Points on a hilly landscape, in no order, each with its height.
From any point a climber steps to the highest of the 5 points nearest to it. It stops when none of these is higher. Distance is the straight distance between rows; heights are no part of it.
Q263 h=475: [ -6  -4   2   7  24  -4 -11   7  -9   7  18  -9 -16  -1 -19   3 -15  -5
  23  -6 -12   3  24   8   0  -7 -11   3  -5  -4  11  -4   6  -4   3   5
  -2  11  -4  -9  -1   7 -26 -15  13  -6   7 -20   4   5  -4 -15]
Q860 h=447: [  1   3 -17  -9  -6  -3 -15   5   8   3 -10   7   1   0   2   5  -5 -18
  -3   0   4   3   3   0  10  -4   7  13  -8 -11   4  -6  -2   4  10   6
  -8 -10   1   9  -9  -5   8  13  -9   6   3  -8  -1 -15   4  11]
Q24 h=550: [  5  -1 -12   3 -13   3   6  -6   6  -1 -12   2  11   6  15   5   9   5
 -24  -1   7  -3 -10  -2  -1  -8  17   1   4   8  -6   1  -5   0  -1   6
  14 -13   3   3  -2   7  12   6  -9  -6  -5  17  -6  -4   4  11]
Q351 h=486: [  3  10  23   3   3  26   4  -1  -7 -10  15  -6 -16 -26 -23  -1  -7  -2
  23   4 -21  -7  -2  -2   0  27 -33  -4  -1 -17  -6   1   2  -9   2 -12
 -20  11  -6  -7  19 -30   9  11  11   7  -9 -16  -3  15   1  -5]
Q126 h=533: [ -1   1   8  -1   9  12  -5   2 -14  -8  13   1 -16 -15 -25   7  -4  -1
  21   5 -11  -7  11   0  -5  16 -25  -3   1 -13   4   3   1  -5   5   8
 -11  12 -10  -6  17 -19  -2   3  11  -3   1 -26   3   0  -2  -6]
Q324 h=302: [  3  -2   5   7  -1   4  21  -4   7   8  -7  -2   5   2  14 -12  14  19
 -10 -13   0 -10 -19   8   2 -14  25  -2  -3  14 -19  10  14 -10 -15 -19
  -1   8  14  -8 -20   1   3 -19 -14   2  -4  23  -9  -6 -21  -7]
Q846 h=246: [  0  -4  26   4   1   0  14  -3  -1  -5   3  -8   8   9   9 -12   5   7
 -10   0   2   2 -15   0  -8   4  -3 -11   8  14  -6   4   3  -1 -14 -21
   4   6   9  -1   6  -2  -6 -10   7   4  -4  20   4  16  -1  -6]
Q107 h=573: [ -3  -2  10  -7   2   4  -1   1 -10  -8   5  -1  -9  -8  -9   1   0   3
  10   7  -2   1   4  -4 -10  18 -21  -9   7  -6   6   4   0  -4   4   3
  -9   8  -9  -3  16 -10  -2   4  10   1  -4 -11   4   1   1  -4]
Q475 h=721: [  2  -4 -20  -2 -14   0   4  -6   2  -7 -13   3  12   3  16  13   7   4
 -19   1  14   3  -3  -4  -6   2  11  -6   8   4   0   0 -11   4   7  15
  17 -12  -8   7   8  17  12  14  -2  -7  -3  10  -6  -1   6  13]
Q187 h=730: [  6   6 -27  10 -14  -1  16  -8  10  -1  -5   3  18   8   8   8   7  14
 -14  -4  13   2   1  10   6  -9  22  -2   5  12   7  -6  -7   0   1  13
  28   1  -4   4  -8  35   5  -1 -10 -15  13  18 -12   0   3   1]
Q208 h=483: [  6  -1 -21  -5 -14   2  -4  -3  11   1 -18   6   9   3  12  10   6  -6
 -19   0   5   0  -3   1   4  -7  16   9  -3  -3  -3   0  -5   5   8  14
   8 -18   0  12  -2   8  16  12 -11  -3  -4   6  -7  -9   6  17]
Q138 h=640: [ -5 -12  17   4  20  11   1   3 -17  -4  19  -7 -16  -7 -25   9  -3   3
  13   2 -13  -6  22   6 -12   4 -24  -5   5  -2   4   6   4  -6   0   8
  -1  18  -9  -3  19  -3 -23  -8  21 -10   0 -20   5   7   0 -15]
Q344 h=671: [ 18  14 -30  11 -15   1  26  -7  18  10  -3   2  14   8   4  -1   8  24
  -9  -7  11  -3   5  19  17 -17  30   8  -6  12   6  -2  -3  -1  -2  10
  24   6   9   3 -22  37   7   0 -16 -17  15  15 -18  -4   1  -5]
Q243 h=259: [  0   2   5  -3  -2  -3  -8   6   5  -1   0  -1   1   2   6  -3   1  -9
  -1   3   0  -1  -5  -5   6   3  -2   5  -1   0   0  -4   2   3   3  -6
 -10  -3   3   2  -3 -15   4   3  -4   8  -1  -1   3  -2   1   5]
Q654 h=250: [  6  -5  20   3  -3   3  22  -8   0  -3  -6  -3   3   5  19 -14  12  16
 -17  -6   4  -3 -24  -1  -9  -6  11  -8   7  18 -18  10   3  -4 -13 -18
   7   0  13  -5   0  -2   3  -9  -6   4  -9  30  -3   8  -4   0]
Q272 h=509: [  5   6  -3  -4   4  14 -10   6 -12  -6   8   6 -16 -19 -24  10  -3  -5
  20   2 -11  -8  12  -3  -2  10 -23   1  -2 -19   5   4  -2  -2   6  13
 -16   7 -11  -2  10 -25   4  10   4   0   3 -34   0  -7   0  -3]
Q796 h=372: [  0  -2  14  10  -1   2  20   0   4   1   0  -4  10  11  10 -12  12  16
 -12  -6   1  -7 -18   3  -2  -6  14  -6   4  18 -10   8   7  -3 -17 -16
   7   6  11  -3  -7   4  -3 -19  -4   2   0  23  -1   6 -14  -9]
Q752 h=660: [ -5  -2 -11  -5   7  -6  -7   1 -11   1   5   8  -5  -2 -10   6  -5  -3
  10   0   4   7  17   0  -5   2  -5  -4   2  -7  10  -2  -2   2   4  18
   3   2 -10  -1   3  12 -13  -3   3  -7   8 -17   7  -4   3  -4]
Q551 h=466: [  3   2  -7 -15  -9   8  -6   0  -7 -11  -7   5  -6 -11  -1  11   2  -3
   3   5   5  -2   4 -10  -5  20 -11  -5   3 -13   4   4  -6   2  11  12
  -6  -4  -9   4  10 -13  11  21  -1   3  -7 -14   0  -9   9  12]
Q339 h=423: [  1   0   4  10  -5   0  17  -5   3  -3  -2  -3  12  15  12  -2  10  15
 -17  -2  11  -3 -15   2  -6  -4  13 -12  11  17  -1   2  -2   0 -13  -6
  13   2   4  -2  -1  14  -1  -9  -2  -4   3  26  -3  10  -1  -7]
Q784 h=116: [ 10  -6  25  -9  -7   6  17 -14  -4  -7 -10  -5  -8  -4  15 -14   7   8
 -13   2   2   3 -20  -8  -8   4   0  -1   8  14 -19  11   1   2  -9 -16
   4 -13  12  -2   6 -10   6   6  -2   9 -22  21   0  15   9  12]
Q684 h=568: [  1   4 -23  -4  -6  -9  -9   4   8   8  -7   8   7   3   3   2  -8  -9
   0  -2   6   6   5   3  11 -11  10   8  -7  -6   8  -9  -2   4   5   7
   1  -8   0   4 -10  10   4   7 -10   0  10  -4   1  -9   2   5]
Q979 h=602: [  4  -4 -17  -8 -16   5  -2  -6   3  -6 -14   4   5   0  17  14   7  -1
 -20   4  10   1  -4  -4  -9   8   9   0   2  -3  -2   2 -10   5  11  15
  11 -21  -7  12  10   7  20  23  -5  -3 -14   5  -6  -5  12  20]
Q707 h=520: [  2   8   9  -9  -2  13  -7   1  -6  -9   4   0 -13 -15 -11   2  -1  -5
  15   6  -9  -8   1  -8   1  21 -23  -3   0 -15   2   2  -2  -4   7  -2
 -16   6  -6  -1  10 -26  12  16   3   6  -7 -16  -1  -2   1   0]
Q217 h=517: [  1   1  -4 -11   1   4  -7   3 -12  -7   2   6  -8 -12 -12   6  -1  -5
  12   6  -2   0   9  -5  -2  12 -14  -2   2 -13   6   1  -5  -1   8  12
 -11   4 -12   1   9 -13   3  12   2   0   0 -22   3  -9   2   3]
Q773 h=398: [ -6   0  29   0   6   3   4  -1  -4  -5   9 -12  -2  -1  -5  -7  -2   2
   8   8  -6   5  -1  -3  -6  17 -22  -8   7   1  -2   2   2  -4  -4 -20
  -7  12   0   0  18  -9  -6  -1  18   4  -8   3   5  14  -1  -7]
Q582 h=709: [ -2  -2 -23  -4  -7  -5  -4  -2   1   2  -5  10  10   0   1   8  -4   0
   0   0   9   8  11   0   1  -2  10  -4   2  -1  11  -8  -6   4   6  17
  13  -6 -10   3   0  24  -2   5  -4  -8  12  -2  -2  -5   4   3]
Q869 h=428: [ -8   4  22   2   8   0  -7   5   0  -4  10  -7  -5  -1  -7  -4  -4  -4
  12   6 -10  -1  -1  -3   2  13 -20  -1  -1  -1   0   0   4  -5   2 -16
 -16  12  -2  -2   9 -16  -3  -3  12   6  -3  -6   4   8  -2  -5]
Q513 h=611: [ -4  -6  -7  -4  15  -4  -6   0 -15   4  13   7  -7  -2 -17   6  -8  -1
  13  -3   2   5  25   4  -9  -6  -8  -3   2  -2  13   2  -1   1   3  24
  11   4 -11  -3   2  18 -22  -9   9  -9  10 -21   5  -2   7  -9]
Q599 h=545: [ -6   1   1  10   2  -8   1   1   6   6   5  -1  10  12   6  -5   0   2
  -2  -1   3   1  -5   6   7  -7   9  -1  -1   8   3  -4   4   1  -9  -9
   3   3   8  -5 -11   8  -5 -14   0   3  10   8   5   4  -8  -9]
Q706 h=540: [-10  -2   4   5   7  -8  -2   0  -3   1   9  -5   5  12  -2  -1  -2  -1
   3   0   0   4   5   2  -1   0  -1  -8   2   4   9  -5   1  -1  -6  -6
   5   6  -1  -5   0   8 -14 -11   7  -1   6   2   5   7  -5 -11]
Q397 h=643: [-12  -3  28   5  19   6   1   5  -6   0  18 -17 -10  -5 -15   2  -8   0
  16   3 -19  -1  11   5  -8  13 -27  -7   4  -4   1   1   3 -11  -1 -16
 -10  21  -5  -6  19  -9 -16  -8  26  -4  -6  -9   2  13  -4 -12]
Q167 h=516: [ -3  -4  -9 -12  -5   3  -3   0  -9  -9  -4   8  -3  -8  -3  11   1  -3
   4   5   7   2   8  -7  -7  14  -9  -8   7  -7   7   4  -6   1   9  16
  -2  -3 -12   3  12  -2   2  14   2  -3  -3 -13   2  -9   6   5]
Q316 h=335: [-10   1  10  13  14  -8  -5   8   5   8  14  -9   5  10  -1  -6  -4  -3
   8   0  -7   1   2   7   9  -2  -3   0  -5   4   5  -5   8   0  -8 -18
  -6   7   7  -5  -7   3 -16 -18  10   5   7  -1   6   9 -11 -13]
Q19 h=720: [ -7   1 -13   5  -5  -5   3  -4   0   0  -2   3  11  10   6   5   1   3
  -6  -4  11   5   2   1  -2  -2   8 -10   6   6  10  -5  -6   2  -1   9
  15  -2  -4  -1   0  22  -6  -2  -2  -7   8   9  -2   2   4  -3]
Q834 h=471: [ -8  -2   5   9   1  -5   7  -1  -1   0   7  -5  11  15   6  -3   5   5
  -5  -1   4   2  -6   3  -2  -2   5 -12   5  10   6  -2   0   0 -10  -8
   9   6   2  -3  -2  13 -11 -12   3  -1   6  15   4   9  -6 -11]
Q352 h=510: [  5   2 -20  -8   6  -2 -12   7  -7   2   2  11 -12 -11 -19   7 -12 -11
  18   2   2   5  20   1   2  -4  -6   8  -5 -17   9   0  -3   4   9  24
 -11   2  -9   3   1   0  -2   6   0  -4  10 -28   3 -13   4   1]
Q873 h=615: [-12  -3  18   4  15  -1  -2   2  -6   0  12  -9  -2   6  -6   0  -4   1
   8   2  -5   2   7   3  -5   8 -14 -11   5   2   5  -2   2  -3  -4 -12
  -2  12  -3  -3  11   2 -17 -12  19  -1   0   0   4  11  -4 -13]
Q612 h=506: [ -2   4  12  -5   0   2  -6   3  -4  -5   3  -5  -5  -6  -5  -2  -1   0
   9   8  -4   0  -2  -9  -1  15 -17  -3   3  -7   3   0   1  -4   2  -7
 -12   5  -4  -2   7 -15   2   6   7   5  -3  -7   4   4   1   0]
Q496 h=557: [  2  -7  -1   0  19   1  -9   5 -17   1  16   3 -20  -8 -26   8  -9  -1
  18  -3  -7  -1  31   7  -7  -7 -14   4  -1  -4  10   3   0   3   2  26
   4   9 -11  -5   2   3 -19  -6  15 -10  11 -28   5  -3   4 -10]
Q52 h=241: [ 10   2  31 -10  -5   8   7  -6   1  -6  -6  -8 -12 -10   6 -11   4   0
  -1   8  -2  -2 -14 -11   0  16 -12   2   1   2 -13   5   2   2  -4 -15
  -7  -7   9   2   5 -22  12   8   0  16 -22   7   1  11  12   8]
Q906 h=421: [  6  -3  -4   4  -7   2  12  -7   6   1 -12   0   6   7  17  -2  12   9
 -23  -6   5  -7 -16  -1  -3 -13  22   1   2  11 -13   6   1  -1  -5  -4
  11  -6   9   1  -8   0  12  -2 -13  -4  -8  22  -8  -6  -2   7]
Q334 h=697: [-10  -4  19   2  19   3   0   3 -11  -1  15  -9 -12  -2 -15   5  -6   0
  13   2 -10  -2  13   2  -9  10 -22  -8   7  -3   4   1   4  -8   1  -4
  -6  15  -6  -6  17  -4 -16  -7  18  -6  -3 -12   4   8  -4  -9]
Q880 h=647: [  5   5 -25   5  -9  -4   8  -2  12   9  -4   5  13   6   6   0  -2   3
  -7  -6   7   3   0  10  14 -14  20   5  -6   3   6  -8  -4   4  -2   6
  13  -4   5   2 -16  24   2   1 -12  -5  14  10  -3  -3  -2  -3]
Q824 h=42: [  0   2  21  -5  -2   1  -3   4   4  -1  -1  -5  -3  -2   6 -11   3  -4
   0   4  -7  -5 -13 -11   3   6  -5   7  -3   1 -11   4   6   0  -1 -16
 -11  -3  11   1  -4 -26   9   3  -3  12 -13   4   1   3   3   5]
Q143 h=468: [  2   6 -16 -10   1  -5 -16   7   0   2  -3   9 -10  -8 -11   5 -13 -15
  18   0   0   4  14  -1  11  -2  -6  11  -5 -19  10  -6   0   3  11  11
 -17   0  -4   4  -6  -9   1   6  -4   3  10 -26   3 -15  -2   1]
Q609 h=346: [ 12  -2 -25   2 -13   5   8  -6  11  10 -18   2  10   5  10   6   8   2
 -25  -6   1  -2  -8   9   5 -22  28  16  -9   4 -12   4   0  -3   0   4
  12 -13   9  11 -16   8  20   3 -18  -5  -4  11 -12 -16  -2  12]
Q614 h=411: [  5   7  27  -6  -4  12   4  -3  -4  -9   4  -9 -13 -16  -6  -7   0  -4
  13  12  -9   0  -7  -7   2  26 -23  -2   4  -7  -5   5  -3  -3   1 -13
 -13   5   1  -2  10 -25  10  14   6  11 -16  -2   2  14   8   3]
Q767 h=134: [ -3   3   9  -3   0  -5 -11   8   7   2  -2  -2  -1  -1   1  -7   1 -12
   4   1  -5  -6  -7  -5  12  -1  -1  13  -8  -2  -4  -3   5   2   1 -10
 -16  -4   6   1  -9 -23   7  -1  -6   9  -1  -5   4  -5  -3   2]
Q552 h=508: [  9   0 -11  -6   1  15  -6   5 -16 -10   9  11 -14 -19 -26  11  -1  -2
  17   4  -3 -10  18  -2  -7  11 -19   3  -1 -16   7  10  -4   2   5  28
 -11   6 -16   1  14 -19   6  12   6  -2   9 -33   1 -10   4   1]
Q465 h=616: [  5   2 -15  10  -8  -1  14  -2  12  10  -8   1  12   8   9  -3  10   8
 -13  -7   7  -5  -8   9   9 -16  25   4  -1  12  -4  -2   0  -2  -8   2
  11  -1  11   0 -20  12   7  -6 -15  -3   6  16  -8  -7  -8  -1]
Q937 h=759: [  2  -2 -24   3 -12  -2   5  -7   4  -4 -10   6  14   5  10  10   6   6
 -15  -4  15   6   1   0  -4  -1  13  -8   8   4   6  -5  -9   2   6  18
  22  -7  -8   7   4  29   4   5  -4 -10   7  11  -8  -2   5   7]
Q338 h=363: [  5  -5   5   3 -11   1  11  -6   2  -5 -11  -2   6   9  14  -1  11  11
 -21  -1   9  -1 -15  -3  -8  -3  10  -7   9  14  -7   3  -3   1  -6  -5
  11  -6   4   1   3   1   7   1  -5  -1  -5  23  -4   6   2   6]
Q394 h=446: [ -3   1   6  16   2  -4  13   2   9   7   6  -3  12  13   6 -10   9  12
  -6  -6   1  -6 -11   9   9 -12  15  -3  -2  14  -4   1   9   0 -18 -17
   6   7  14  -7 -15  10  -7 -21  -4   4   8  17   0   5 -14 -16]
Q712 h=330: [ -7   6  17   6  11  -9 -12   9   7   5   7  -8  -2   1  -7  -6  -8  -9
  15   5 -13  -3   0  -1  11   3 -13   9  -8  -3   2  -5   9  -4  -2 -18
 -19   7   3  -1  -2 -19  -6 -10   7   6   2 -11   3   3  -9  -5]
Q426 h=635: [  1  -4 -23  -6 -12  -1  -7   0   2  -3 -14  10  10   0   9  12   0  -4
  -8   0  10   6   5  -4  -2   1   9   1   3  -5   3  -6  -8   3  12  19
  10 -12  -8  11   4  18   7  13  -5  -4   4   0  -2  -9   5  12]
Q916 h=420: [-4  2 -8 -2 -2 -8 -9  4  4  0 -6  4  5  3  3  1 -3 -9  1  2  4  1  1 -4
  5  0  3  3 -2 -5  3 -8 -2  3  5  3 -4 -4  0  3 -6 -1  3  2 -4  5  5 -6
  2 -5  3  6]
Q363 h=482: [-12  -1  -2   9  17  -8 -10   2  -2   8  13  -6  -3   6  -8  -1 -11  -5
  16  -5  -7   4  14   7   6  -8  -3  -3  -3  -2  12  -8   5  -1  -2  -4
   0   7  -1  -9  -6  12 -20 -16   9  -2   9  -8   6   4  -8 -14]
Q692 h=217: [  5  -6  26  -1  -2   3  15  -6   0  -7  -2  -7   1   4  13 -12   6  11
 -12   1   4   1 -18  -5  -9   6  -1  -8   8  14 -11   4   1  -1 -11 -18
   3  -3   8  -1   7  -5   1  -4   3   4 -10  24   4  16   2   2]
Q47 h=270: [  7  -4   3  -2 -13   3   7  -9   0  -5 -13   0   1   3  19  -1   9   6
 -23   2   8   0 -15  -7  -9   0   9  -3   4   7 -14   6  -7   4   0  -1
   9 -16   2   2   9  -2  12  11  -6   0 -16  20  -4   3  11  14]
Q689 h=596: [ -8   0  -5   0  13  -6 -10   4  -7   4   9  -1  -6   1 -14   4  -8  -5
  13  -1  -3   3  17   3  -1  -3 -10   0   0  -6  10  -6   1   0   2  10
  -2   7  -9  -2   1   8 -16  -8   9  -5   8 -17   6  -3  -1  -9]
Q704 h=449: [ -1  13  18   2   1   5 -14   9   7  -4   8  -7 -10 -10 -13  -5  -5 -10
  19   6 -19  -9  -5  -4  11  13 -22   9  -8  -9  -3  -3   6  -5   5 -16
 -27   9   0   2   2 -35   5   2   4   7  -6 -15  -2   3  -2   0]
Q853 h=283: [  1  -3   5  -1  -7  -1   3  -3   2  -6  -8  -1   5   7  11  -1   7   1
 -12   2   7   1 -11  -8  -3   0   3  -6   4   6  -3   0  -4   3   0  -3
   5  -7   1   2   2   0   6   3  -3   0  -6  16  -1   4   4   5]
Q12 h=518: [-11   4  17  13  22  -3 -12   7   1   5  18 -14 -11   0 -16   1 -16  -9
  24   0 -22  -2  10   8   5   3 -19   5  -6  -5   2  -4   8  -8   2 -18
 -16  18  -2  -7   3  -9 -20 -14  19  -2   0 -14   1   8  -7 -13]
Q221 h=684: [  9   5 -19  13 -11  -2  20  -7  12   8  -5   0  13  14   8   0  14  18
 -14  -9  10  -6  -2  11  10 -15  25   3   0  14   2   2   0  -1  -7   5
  20   5  10   0 -18  24   2  -7 -16  -9  10  19 -11  -4  -4  -7]
Q304 h=733: [  2   8 -33   2  -1  -4   2  -3   4  14   7  12   7   2  -5  -3 -14   4
   9  -9   7  13  16  15   6 -16  17   0 -10  -4  15 -11  -6   5   4  14
  16   0  -2  -2 -15  42  -8   2  -8 -10  20   2  -1   2   6  -8]
Q974 h=448: [  5   0 -28 -15  -6  -4 -15   4   5   5 -10  11   1  -5  -4   8 -12 -16
   6  -1   5   9  14   1   7  -4   6  10  -6 -19   8  -6  -5   4  16  18
  -5 -10  -6   9  -2   7   5  14  -7   3  10 -16   0 -14   3  10]
Q698 h=254: [ 10  -7  16  -1  -6   5  16 -14  -3  -6 -12  -3  -2   4  17 -10  11  12
 -23  -2   9  -1 -24  -7 -13  -5  10  -6   9  16 -18  10   0   0  -8 -12
   9 -10  10  -3   5  -1   8   0  -5   2 -14  28  -4  11   3   7]
Q554 h=295: [ -7   4  13   7   7  -8  -7   8   6   4   5  -4   4   3   2  -5  -2  -9
   5   2  -4  -1  -4  -2   9   1  -3   5  -5   2  -1  -5   8   0  -3 -14
  -9   3   6  -2  -8 -10  -3  -8   1   7   4  -2   6   2  -7  -3]
Q246 h=711: [-10  -5  -7  -3   3  -3  -1  -2 -10  -2   4   5   2   3  -4   6   0   3
   2  -1   9   6  11   0 -10   4  -1 -14  10   2   9  -3  -5   2   0  13
  10   2 -11  -1   6  19 -13  -3   7  -7   8  -4   4   1   1  -3]
Q175 h=124: [  8  -4  20  -6  -4   8  12 -14  -2  -1 -13  -2  -9  -7  18 -15   9   8
 -17  -1  -2  -4 -26  -8  -9  -5  12   3   0  11 -27  13   6  -1  -9 -19
   1 -11  15  -1  -2 -12   9  -1 -11   9 -27  22  -6   6   2  10]
Q166 h=456: [  9   2 -24 -10   9  -4 -13   7  -3   9   3  16 -12 -10 -24   4 -24 -12
  23  -6   0  13  25   6   2 -14  -2  17 -13 -19  12  -5  -3   8  11  23
  -9  -2  -9   4  -3   9  -6   5  -2   0  17 -29   4 -13   8  -3]
Q219 h=326: [  4  -5  -5   1  -7   2   8  -9   4   8 -15   2   5  -1  13  -8  13   6
 -20  -8   0  -8 -17  -1  -2 -18  25   8  -5   7 -22   9   6  -4  -6  -7
   2  -9  14   0 -15  -6  13  -3 -19   0 -12  15 -10 -11  -6  11]
Q287 h=292: [ -1  -3   5  -6  -5  -1  -6   1   1  -7  -6   1   0   0   7   0   3  -4
  -3   5   4  -2  -5  -8   0  10  -4  -1   1  -4   2   0  -3   3   4  -1
  -3  -6   0   2   1 -11   7   9   0   5  -7   1   1  -4   5   6]
Q785 h=293: [ -1  -3  16   4   3   0   9   3   6   6  -2  -3   7   2  13 -13   5   7
  -7  -6  -2  -5 -18  -1   1  -9  11   1  -4  13 -15   5  13  -1 -12 -20
  -2   1  15  -5 -11  -9   0 -14  -8   9  -4  17   1   0 -13  -3]
Q886 h=631: [  1   1 -24  -4   4  -7  -8   0  -3  11   6  12  -1  -3 -10   2 -18  -6
  14  -7   6  12  19   6   1 -14   5   3  -7  -7  14  -9  -5   5   7  20
   6  -3  -4  -2  -9  29  -9  -1  -1  -6  17 -12   4  -2   5  -5]
Q718 h=487: [ -9   0  25   6   9  -5   0   5   1   1  11 -13   2   4  -1  -6  -3  -1
   6   4  -6   3  -2   0   1   7 -13  -5   0   4  -2   0   4  -2  -7 -23
  -7  11   2  -3   7  -9  -9 -11  16   5  -3   4   6  12  -7  -8]
Q80 h=515: [ -1   1  -5   4  -8  -4   5  -1   6   0  -7   1  11   9  11  -3   8   6
 -13  -1   8  -6  -9   1   3 -11  16   0   2   8  -2  -2   1   0  -8  -2
   8  -4   7  -1 -10   6   3  -4  -8  -1   3  16  -1  -1  -4   1]
Q387 h=665: [  5   0 -20   6 -13  -2   8  -5  10   2 -11   3  15   9  10   4   8   6
 -16  -4   8   0  -2   3   6 -11  22   2   2   8   0  -6  -7   3   0   9
  18  -6   2   6  -9  18  10   2 -11  -7   5  14  -7  -3   0   5]
Q205 h=431: [  9  -3 -16   1 -12   2   3  -6   7   3 -17   3   7   4  15   4  12   2
 -24  -2   3  -2 -11  -1  -3 -14  21  11  -6   5 -14   6  -4   2   2   4
   8 -17   5  10  -7   2  17   7 -16  -3 -10  12 -10 -11   3  16]
Q803 h=472: [ 11  -4 -23  -3 -14   8   2 -10   8  -4 -23   2   9   4  16  14  12  -1
 -31   3   4   0  -9   0  -8  -6  18   9  -4   1 -11   6  -8   3  10  13
  15 -24  -3  14   6   9  27  16  -8  -7 -17  14 -12  -9  10  24]
Q348 h=437: [ -9  -1  14   2   5  -5  -3   2   0  -2   4  -5   4   7   3  -3   0  -2
   2   6  -2   3  -4  -4   0   6  -6  -6   3   4   2  -1   0  -2  -4 -10
  -5   4  -1  -2   4  -3  -7  -5   6   2   0   5   7   6  -2  -5]
Q332 h=477: [  2   3 -13  -5  10  -4 -16   7  -6   4   7  10 -14  -9 -21   6 -15 -10
  21  -4  -4   4  21   4   3  -5 -12   9  -5 -16   8  -3   0   2   8  19
 -12   6 -10   0  -2  -3  -6   1   2  -3  13 -32   4 -11   1  -4]
Q412 h=413: [  2  -2   1  -9 -11   3   1  -2  -3 -10  -9   1  -4  -3   8   3   5  -1
  -7   8   7  -1  -4  -9  -7  16  -7  -6   6  -2   1   2  -7   6   7   4
   1  -7  -6   1  11  -6   8  15   1   3 -11   2   2  -1   9  13]
Q892 h=324: [ -2  -3  20   2  -1  -1   6  -2  -1  -6   1  -5   6   6   8  -8   3   5
  -5   4   1   2 -12  -6  -6   6  -3  -8   7   9  -4   1   0   2  -6 -16
   2   1   4  -3   7  -3  -2  -5   5   5  -4  14   6  10  -1  -4]
Q821 h=580: [  4  -7 -12 -10   4   3  -5   3 -15  -5   5  14  -7 -13 -17  14  -2   0
  12   3   6   1  21  -1 -11   8 -11   1   3 -14   8   8  -7   4   6  31
  -1   1 -18   5  11  -1  -2   7   5  -6   8 -26   4 -10   4   3]
Q942 h=436: [ -7   8  10   8  12  -1 -17  10   0   1  12  -7 -12  -8 -17   3 -13 -10
  23   4 -20  -5   6   3   7   6 -22   8  -7 -14   4  -4   7  -7   4  -9
 -24  13  -4  -5   3 -21  -6  -3   8   2   3 -25  -1   2  -7  -8]
Q847 h=507: [  0   8  13   1   3  15  -6   5  -6  -7  13  -2 -13 -18 -20   2  -6  -4
  22   5 -18  -8   2  -3   1  17 -28   0   0 -15   0   1   1  -7   5  -6
 -22  12  -8  -6  12 -28   3   7   9   0  -4 -20  -1   3  -2  -5]
Q711 h=195: [  2  -2  14  -1  -1   0   7  -1   1   3 -10  -2   1  -4  17 -17   8   7
 -12  -7  -4  -6 -23  -5  -3 -11  14   3  -5   9 -24   9  10  -3 -10 -19
  -3  -5  16  -3 -12 -15   9 -10 -12   8 -14  19  -3  -3  -8   4]
Q557 h=429: [ -9   3  -1   3   6 -10  -9   6   3   4   6   0   1   6  -1  -2  -6  -7
   8   3  -1   5   3   0   7  -2  -3   2  -2  -1   8  -7   2   0   0  -4
  -8   3   1  -2  -5   0  -8  -6   3   4   8  -6   5  -1  -6  -5]
Q658 h=418: [  3   0 -18  -5 -11  -4  -8   0  10   4 -12   5   7   4   8   3   2 -11
 -12   1   3   3  -2   2  10  -8  16  11  -9  -4  -2  -5  -3   4   6   8
   2 -15   2   8  -8   1  12   9 -11   3   0   2  -2 -13   2  14]
Q102 h=166: [ -2  -4  24   0   1  -2  10   3   2  -3   0  -6   4   3  11 -12   5   4
  -4   1  -3  -4 -17  -4  -2   1  -1  -2   1  12 -11   3   5   1 -10 -20
  -3  -1  11  -1   0 -11   1  -7   1   6  -6  17   2   8  -4   1]
Q203 h=388: [ -7   6 -11   8   7 -11  -4   3   4  12  12   1   1   8  -3  -6 -10  -3
  12  -8   0   7  10  11   9 -13   8   0  -5   0  13  -9   2   3  -4   1
   7   2   3  -7 -17  23 -16 -10   0  -2  14  -1   4   5  -3 -16]
Q75 h=576: [-14  -4  11   8  22  -4  -7   4  -5   5  17 -13  -7   4 -11   3 -11  -4
  15  -3 -13   2  15   6  -2   0 -11  -7  -2  -3   8  -4   8  -6  -2 -10
  -3  14  -5  -7   4   7 -24 -17  16  -3   3 -10   5   9  -8 -15]
Q137 h=92: [ -1  -2   4  -3  -4  -2  -5   2   6   2  -7   2   5   3  10  -5   4  -5
 -11   0   1  -5 -11  -4   6  -7  10  10  -6   4 -11   1   3   2  -3  -7
  -4  -9  11   1 -11 -14   9   0 -10   6  -4   7   1  -7  -1   7]
Q33 h=157: [  4  -3   1  -5  -9   0   0  -2   3  -4 -11   0   2   0  14   0   8  -3
 -16   3   3  -2 -11  -8  -3   3   6   4  -1   0  -8   4  -5   6   4   0
   2 -14   5   5   1 -11  13  12  -8   3 -13   7  -3  -3   8  13]
Q961 h=629: [-11  -3   7  -1  11  -3  -3   1  -9  -4  10  -4  -4   2  -9   3  -3   1
   7   3   1   3   8  -3  -7   7 -12 -12   8  -2   8  -1   1  -3   0   1
   0   9  -9  -2  10   3 -13  -4  12  -4   1  -6   7   4  -2  -8]
Q541 h=479: [  3  -1 -16 -13 -11   0 -11   1   0  -3 -13   7   1  -6   2  11   2 -12
  -4   3   5   3   5  -4   0   9   1   4  -5 -14   4  -1  -9   3  17  13
  -3 -13  -8  10   4  -2  13  18  -5   4  -4  -8  -1 -12  11  17]
Q879 h=519: [  3   2 -16  -4  15  -7 -14   5  -7  12  10   8 -14  -8 -21   3 -20  -7
  22  -6  -3  10  26   7   1 -13  -4   8  -8  -9  14  -4   1   4   6  19
  -2   2  -8  -4  -7  13 -15  -6   2  -4  16 -25   7  -5   4  -9]
Q781 h=669: [ -1   6 -14  12  -4  -6   9  -1   9   9   4   3  11  14   4  -5   4   9
  -6  -6   6  -2  -1   9  12 -10  17  -3   0  11   6  -5   2   2 -11  -1
  13   4   7  -4 -16  21  -7 -10  -6  -3  14  13   0   2  -6 -12]
Q960 h=140: [  4  -3  13  -6  -7   2   5  -5   1  -7 -10  -2  -2  -1  16  -6   8   0
 -14   4   4  -1 -15  -9  -5   5   3   0   2   5 -13   5  -3   5  -2  -7
   1 -12   7   0   2 -12  10   9  -4   6 -16  13  -1   2   7  11]

For each start below, name the point where the climber stops.
Q351 => Q334
Q711 => Q937
Q853 => Q937
Q784 => Q937
Q599 => Q937
Q869 => Q334
